Points, in no order, along strands that fork, close into loops and pass close to each other.
Points whose rows are less than 59.1 apart are linked; no others are. Some points are linked to none.
Butep: [ -6 -14 -23  15 -14   2 -19 -13  10  -1 -34  13  -1  24 -17  -6 -12 -24
  13   2   2   3 -11  20 -26]
Sepup: [-24 -13   5  -3  12  34 -15  11   7  -7   6   3   2  13 -15   4 -16   2
 -33   6 -22  21  -2   3  -4]
tidif: [  7   0   6 -14  18   4  -2  24  -6  30  16  22   3   2  -2   1  -2  40
  14 -20  18 -36  -3 -24  17]
vitob: [ -1   9  23 -11  -9 -22   1   6 -14  -1 -15   4   7  -2  -8   3   3 -15
   5  -2 -27 -18  -4  -5   4]
lifez: [ 19  34   6   9 -21  15 -11 -32  -3  -9  -8 -19  15 -35  14  -4  -2 -31
   4  23  -3  20   2  -2   0]
dolaf: [ -2 -14 -18  -3  11 -16 -13  20  12 -11   4  15 -20  12  -9 -13   7  -9
 -30 -31 -23  -5  -3 -19  -5]
riv: [ 10  22  24 -30  -4  29   9   0 -23  -6  21 -10   4  -8  16  -1 -30   4
 -18  22  24 -12  10  -7  10]
nesev: [  1  -8 -14  -5 -11 -30   4  -4  -6   8 -32   3   6  12 -20  -2  -2   3
  56  -4   2 -26 -31  11   3]
fosim: [ -1  -9 -16  14  12  -3  -8   5   7  17 -15  12 -13  22  -8   1   5  -6
  -5  -9  20  -9  -1  14 -10]
moluf: [  0 -17 -32  18  25  -8 -15  16  22  21 -18  24 -11  25 -12   2  11  14
   4 -13  22  -3  -8   7 -22]
Seniz: [ -9 -14   2 -19  -1  -3  12  13  -1 -14  11  -8  -1  -1 -14  -6  -9  15
  -6 -12 -26   3  -8 -14  15]
dosen: [  9  -6 -27  20   0  13   1 -17  14  -1  -6 -23  -4 -12  -4 -11 -12   7
  28  -1  -4  11 -30   3  20]
Fil: [ -2   0  24 -32  -7  15  13  18 -26 -18  21  -4  -9   8  12  -2 -37   2
 -33   9  20 -16  12  -9  -8]
lin: [  2  18   0   3   0 -10 -24   1  -1   0 -37  -3  -4   0  -7  -8   0 -47
 -11   2  -6  -6  -4   5 -16]
fakos: [ -7  -9   8 -23  16 -14  19  36 -10 -13  15   1 -15  -2  -5  -7  -3  11
 -26 -16 -19  -7   5 -17   7]
nasem: [  5  14  24  20 -29 -11 -11 -30  -5  13   1   7  29 -21  -2  14  30 -22
  27  14 -29  -3   4   0  -8]
pap: [ -3  -4 -13   7  -3   0  -6 -11   3   6 -33  -5   5  18 -16   3 -15  -9
  25  12  18  -5 -23  29  -9]
dofo: [ -7   3 -21  -1  54  -5  -6  19  14  11 -22  -8  -8  -4 -15   5   2  15
   2   2   2   7 -22   7  13]
dil: [-15  -3  22 -10   9 -32   5  13  -7  -5  -7  11   6   3 -14  11  17  -5
  -2  -7 -32  -5   2   1  -4]
pezu: [ 19  19 -15  14   2  16  -3 -15  -2  32 -16 -17   3  -4  10   1 -15   5
  37  18  51 -10 -16  25   3]
nima: [  0 -38 -40   8  17 -24   0  12  19   2 -10  13 -22  28   3  -1  23  13
  -2 -22  32  12   4  12 -25]
birop: [  3  18   7  -9   7  -7 -14   8 -10   8 -30   1   1  -4 -12   3  -4 -25
  10   3 -13 -27 -13  10   0]
voni: [ -8 -14   1  14 -20  25  12 -21  14 -15  39  -9   7  -6   5  -8   0  16
 -10  -4 -20  27  11 -15   8]
fam: [-18 -18 -10  -9  35 -35   8  20   6   1 -15  12  -2   4 -27  10  19  24
  10  -5 -24   8 -14  -2  10]
sug: [ -5 -28 -39   2  41 -50   5  30  23  -1 -18  20 -29  19  -7  -3  30  11
   2 -22  18   8  -6   2 -15]
tago: [  3   1 -11  15  16  19 -17  -6   0  27   5  16   2  13  -3   9   7   1
  -6   2  23  -3   8   6 -11]
vimer: [-10  -2  41  -6 -20   6  21   5 -18 -11  34  12   9  -1   8   5  -5   9
 -14   3 -27   7  21 -16   2]
Tus: [ 13  14   6  21   9   8   3 -14   2  -9  12 -12  -9 -11  28   3   7 -13
 -38  23  32  36  28  16  -5]
detin: [ -8 -13 -13   2 -10 -39  12  -9   5  -3 -22   3   4   3 -20  -4  14   2
  42 -15 -25 -14 -25   8   4]
sepat: [  3   4   6  11 -19 -11   8 -20   4   1  -7  -9  16 -14  -7   8  14  -4
  27   9 -18   4  -5   5   7]
saso: [ 20  32  -6   8  18  20 -27   2  -2  35  -4   2   4 -14  10  -4   3 -12
   3  -6  16 -20  -9  -7   7]
tov: [ 10   9 -10  18 -14  14  -3 -28  -7   8  -7 -12  11   2   7   8  -7  -1
  23  29  39   6   1  25  -6]
Sez: [  2  21   6   0 -12  38 -27  -7  -4   0  -3   1   6  -1   5  -1 -19 -22
 -16   6  -4  -8   3  -9  -8]
Vas: [  1 -16 -19  -3  -6   0 -10   9  20 -26   7  -3 -24   1   2 -21  -3 -16
 -31 -24 -14  10   1 -15   0]
vad: [ -4  -4  32  -6   5   4  13   6 -12  10  36  15  13  -5   8  16   4  31
  -2  -1  -4  -6  20 -14  11]
malu: [-12 -13  25   1 -47 -13  27 -31  -3 -20  18  -3  26  -7   6   3  11  10
  33   8 -34  13   9  -6   3]
ziba: [-13 -21 -29 -13  48 -47  16  32   7   7 -19  19  -9  10 -21   3  23  30
  15 -10  11   1 -14  -6   0]
tedev: [ -7 -33 -27  -6  -5 -26  -8  11  12 -18  -3  18 -27  27   0 -11  16 -15
 -20 -36  -8   0   5   3 -26]
bodi: [  1   5  14   9  -8  -7  32 -11  -3 -11  31 -18   5 -18  21  10  15  22
   7   7  -1  17  20   0  18]
vip: [-20 -19  17   8 -16  -8  15 -15   7  -2  11  -2  18  -5  -9  14  12  12
  19   6 -39  26  -1   4  10]
bobe: [ -1   0  32  11 -41  -3   7 -39 -11   0  16   4  40 -16  13  23  23  -3
  34  15 -30  13  17  -4   1]
sim: [ 12  13   1  -8  14  -3   4   5  -7  -3 -18 -23  -8 -10   7  -9 -12 -12
   0  11  23  -4  -9  16   8]
Pizin: [  7  -2   1 -26  22 -15   9  43  -8 -12   4  -4 -26  -5   6 -20 -11   1
 -28 -28  -1 -21  -1 -19   8]
kek: [  7   0 -12  10  31 -23  16  10  12  15   9  -1 -14  -2   9  -2  24  29
   5  -6  26   5  10  -5  11]
zedev: [  4  10  16   3 -19  30 -12 -11  -8   7  19  10  11   1   5   5 -11  -8
  -9  14   2  -2  18  -8 -10]
gino: [-13 -13  -9  -1 -27  31 -14 -11   7  -2   4   8  14   8 -22   1 -23   4
  18 -11 -27  -5 -19 -11   4]
fena: [  0   7  37  -5 -19  -9  33  -4 -12 -25  28 -13   4 -19  21   5   3   3
 -14  11 -23  19  26  -9   9]
nog: [ -8   1  46 -25 -10  12 -22   2 -23  15  -8  28  29  -1 -19  36  -9  -4
  15   3 -35 -17  -7   1  -5]
nik: [-13 -30 -11   3 -19 -12  19  -4  14 -21  25   5 -18  17  18 -10  13   8
 -21 -26  -7  17  22  -7 -13]
rapub: [ -6  -2  26 -15 -16 -25  25  -7 -19 -16 -17 -21  21  -7  -2  13   0   9
  35  24  -1   8  -5  27  14]
Puda: [ -4  -6 -14   4   7  40 -26   0   9  21   0  10  14  14 -18   4 -21  11
   5 -15  -8 -12 -23  -4   3]
dolek: [-18  -9  28 -19  11 -16  -6  12  -2   6  -3  24  17  -2 -29  19  13  18
  14  -9 -45 -10 -11 -11  14]
zado: [  9   4  -8  23   1  22  -1 -24  13 -13  17 -19 -11 -10  18  -2   4  -5
 -25  16  13  38  16   6   6]
zira: [  7  12  -2 -21  15 -10  -6  35  -7   5  -8  -1 -13  -3   3 -21 -15  -6
 -14 -16   7 -34 -18 -13  12]
ran: [-15 -32 -11  -3 -15 -22  17   9   3 -21   5   8 -15  28   3  -4   8   1
 -14 -20  -7   5  16   1 -22]
susu: [ 26  35  -1   7 -20   1  -9 -26   3 -14 -27 -30   4 -37  15 -18  -9 -38
  13  24  12   8  -7   1   7]
Gido: [ 13   7 -14   1  24   4   0  22   2  30  14  14  -6  -5   6  -8  16  27
  -3 -11  28 -18   4 -19  12]
pide: [-13 -23 -18  12   8 -43  14  -1  15  -7 -13   8  -7   3 -20  -3  25   9
  25 -16 -23   2 -15   2   2]
tezoz: [ -9  12  13 -17  -1  27 -18   9 -14   2  -9   8   7  17  -9   1 -29 -14
 -20   8  -2 -17  -2   1 -14]
mirof: [ 12  -8 -22  24  -3  16  -2 -12  24 -17  23 -10 -20  -7  21 -10  13  -2
 -30 -10   5  37  19  -4   3]
Dus: [-17 -19   4 -16 -19  19  20   0   2 -20  23 -11   4   0  -2  -6 -14  21
  -5  -6 -29   9  -2 -12  13]
Liro: [-10  -3  23 -26 -12  12   1  17 -24 -15   2   9  -5  22   1  -3 -36 -12
 -30  12  15 -13   7   3 -29]
gef: [  7 -16 -22  30 -12 -28  -4 -11  15  21  -9  13  -2  16  -3   1  31  -3
  28 -10  13 -12   2   9 -21]
Sivaf: [ 16  36  -3   4  35  20 -24   6  -3  37 -28 -13  10 -15  10   9 -12 -10
  27   5  20 -22 -23  10  18]
Kabi: [ 17  24   5   1   7   6 -12  -7 -13  32 -18   0  12  -7  10   9  -7  -1
  41  12  37 -25 -20  17  11]
lilo: [  7  11 -18   4   7  10 -32   3  11  -3 -31  -2 -10   3  -6 -15 -12 -40
 -15 -10  -2 -10 -14   3 -14]
Rusu: [-12 -12 -14  -2 -29  18 -11  -4   4  -8 -13   8   0  22  -8  -9 -19 -17
  -1  -5   4 -11  -7   4 -24]
Sare: [-11 -10 -10  -3  19  38 -15   8  12  10  11  -1   1  10 -18   1 -16  22
 -16 -10  -8   3 -13 -10  12]
salu: [-14 -11  -5  -7 -42  21 -12 -17   2 -14 -10  13  16  19 -15 -11 -24 -18
   9  -5 -22  -6 -11 -10 -20]
peke: [ 17  29  -6   3   5   0  -3  -9   3 -15 -24 -31 -13 -19  16 -11 -10 -32
 -11  28  30  14  -2  17   2]
Bizo: [ 13  20 -17   3  -2  33 -32  -5   8   5  -9  -2  -6  -3   5 -15 -21 -34
 -18  -3  12 -13  -8  -8 -13]
mak: [ 23  43  22 -11 -18  19  -3 -23 -19  -7   1 -16  13 -34  17   2 -10 -22
   0  30   6   3  12 -12   6]
vig: [  2   4  17 -12  10  22  -5  11 -13  27  25  21  12   4  -3  15  -4  28
  -1  -5  10 -19   7 -13   5]
met: [ -9 -23 -19  23  -8  15  10 -13  25 -14  35  -3 -12   2  11 -11  14  12
 -23 -13 -10  32  13  -6   3]
fip: [ -7 -15  -8   0  14 -23  35  16   0  -4  19  -8  -8  -2   5   2  22  38
   0  -1  10   9  13  -1  13]
zor: [ 10  20 -11  21  16  33 -26  -8   6  37  13  12   7  -2   0   4  10   6
  -5   0  13  -8   3 -10  -2]
fove: [ -2  -2  14 -14   2 -23  24  20 -18 -20  13  -9 -17  -4   9  -3  -5   6
 -28  -1   6   1  19   0   2]
Val: [ -5  -4  -1   5  -6 -25  43  -6   0 -16  28 -20  -9 -11  27  -2  22  24
  -3   3   9  17  29  10  12]
Rora: [  0   4  15  -2  22 -11  12  11  -8  -9   8 -14 -10  -1   8   4  10   6
 -29  15   9  18  22  11   4]
Pume: [ 10  22  23  19  11  -5   1  -8  -4  -2   4 -11  -4 -16  16  11  19 -16
 -24  29  15  30  28   9   2]
nal: [ 17  33  25 -14  -9  18   6 -14 -18 -13  14  -9   0 -21  23   1 -16 -13
 -23  26  16   3  21  -6   4]
ter: [  5   2  -9   4 -12 -16   5  -8  -2   7 -22 -11   6   6  -9   0  -4   1
  41   5  13 -15 -22  25   0]

A fork is a point with three links, a tip a point with one. Leave the first point through the second and follow the links. Name the first fork or tip that comes.
peke; susu -> Sez
nesev; detin -> tov
nima; sug -> Sepup
Liro; Fil -> sim
Vas; dolaf -> met
met; mirof -> fakos
lilo; lin -> dolek

How many points has the smallest loop of links through each point below? Write - if it is on no loop.
Puda -> -
Tus -> 11
bobe -> 5
bodi -> 10
tezoz -> -
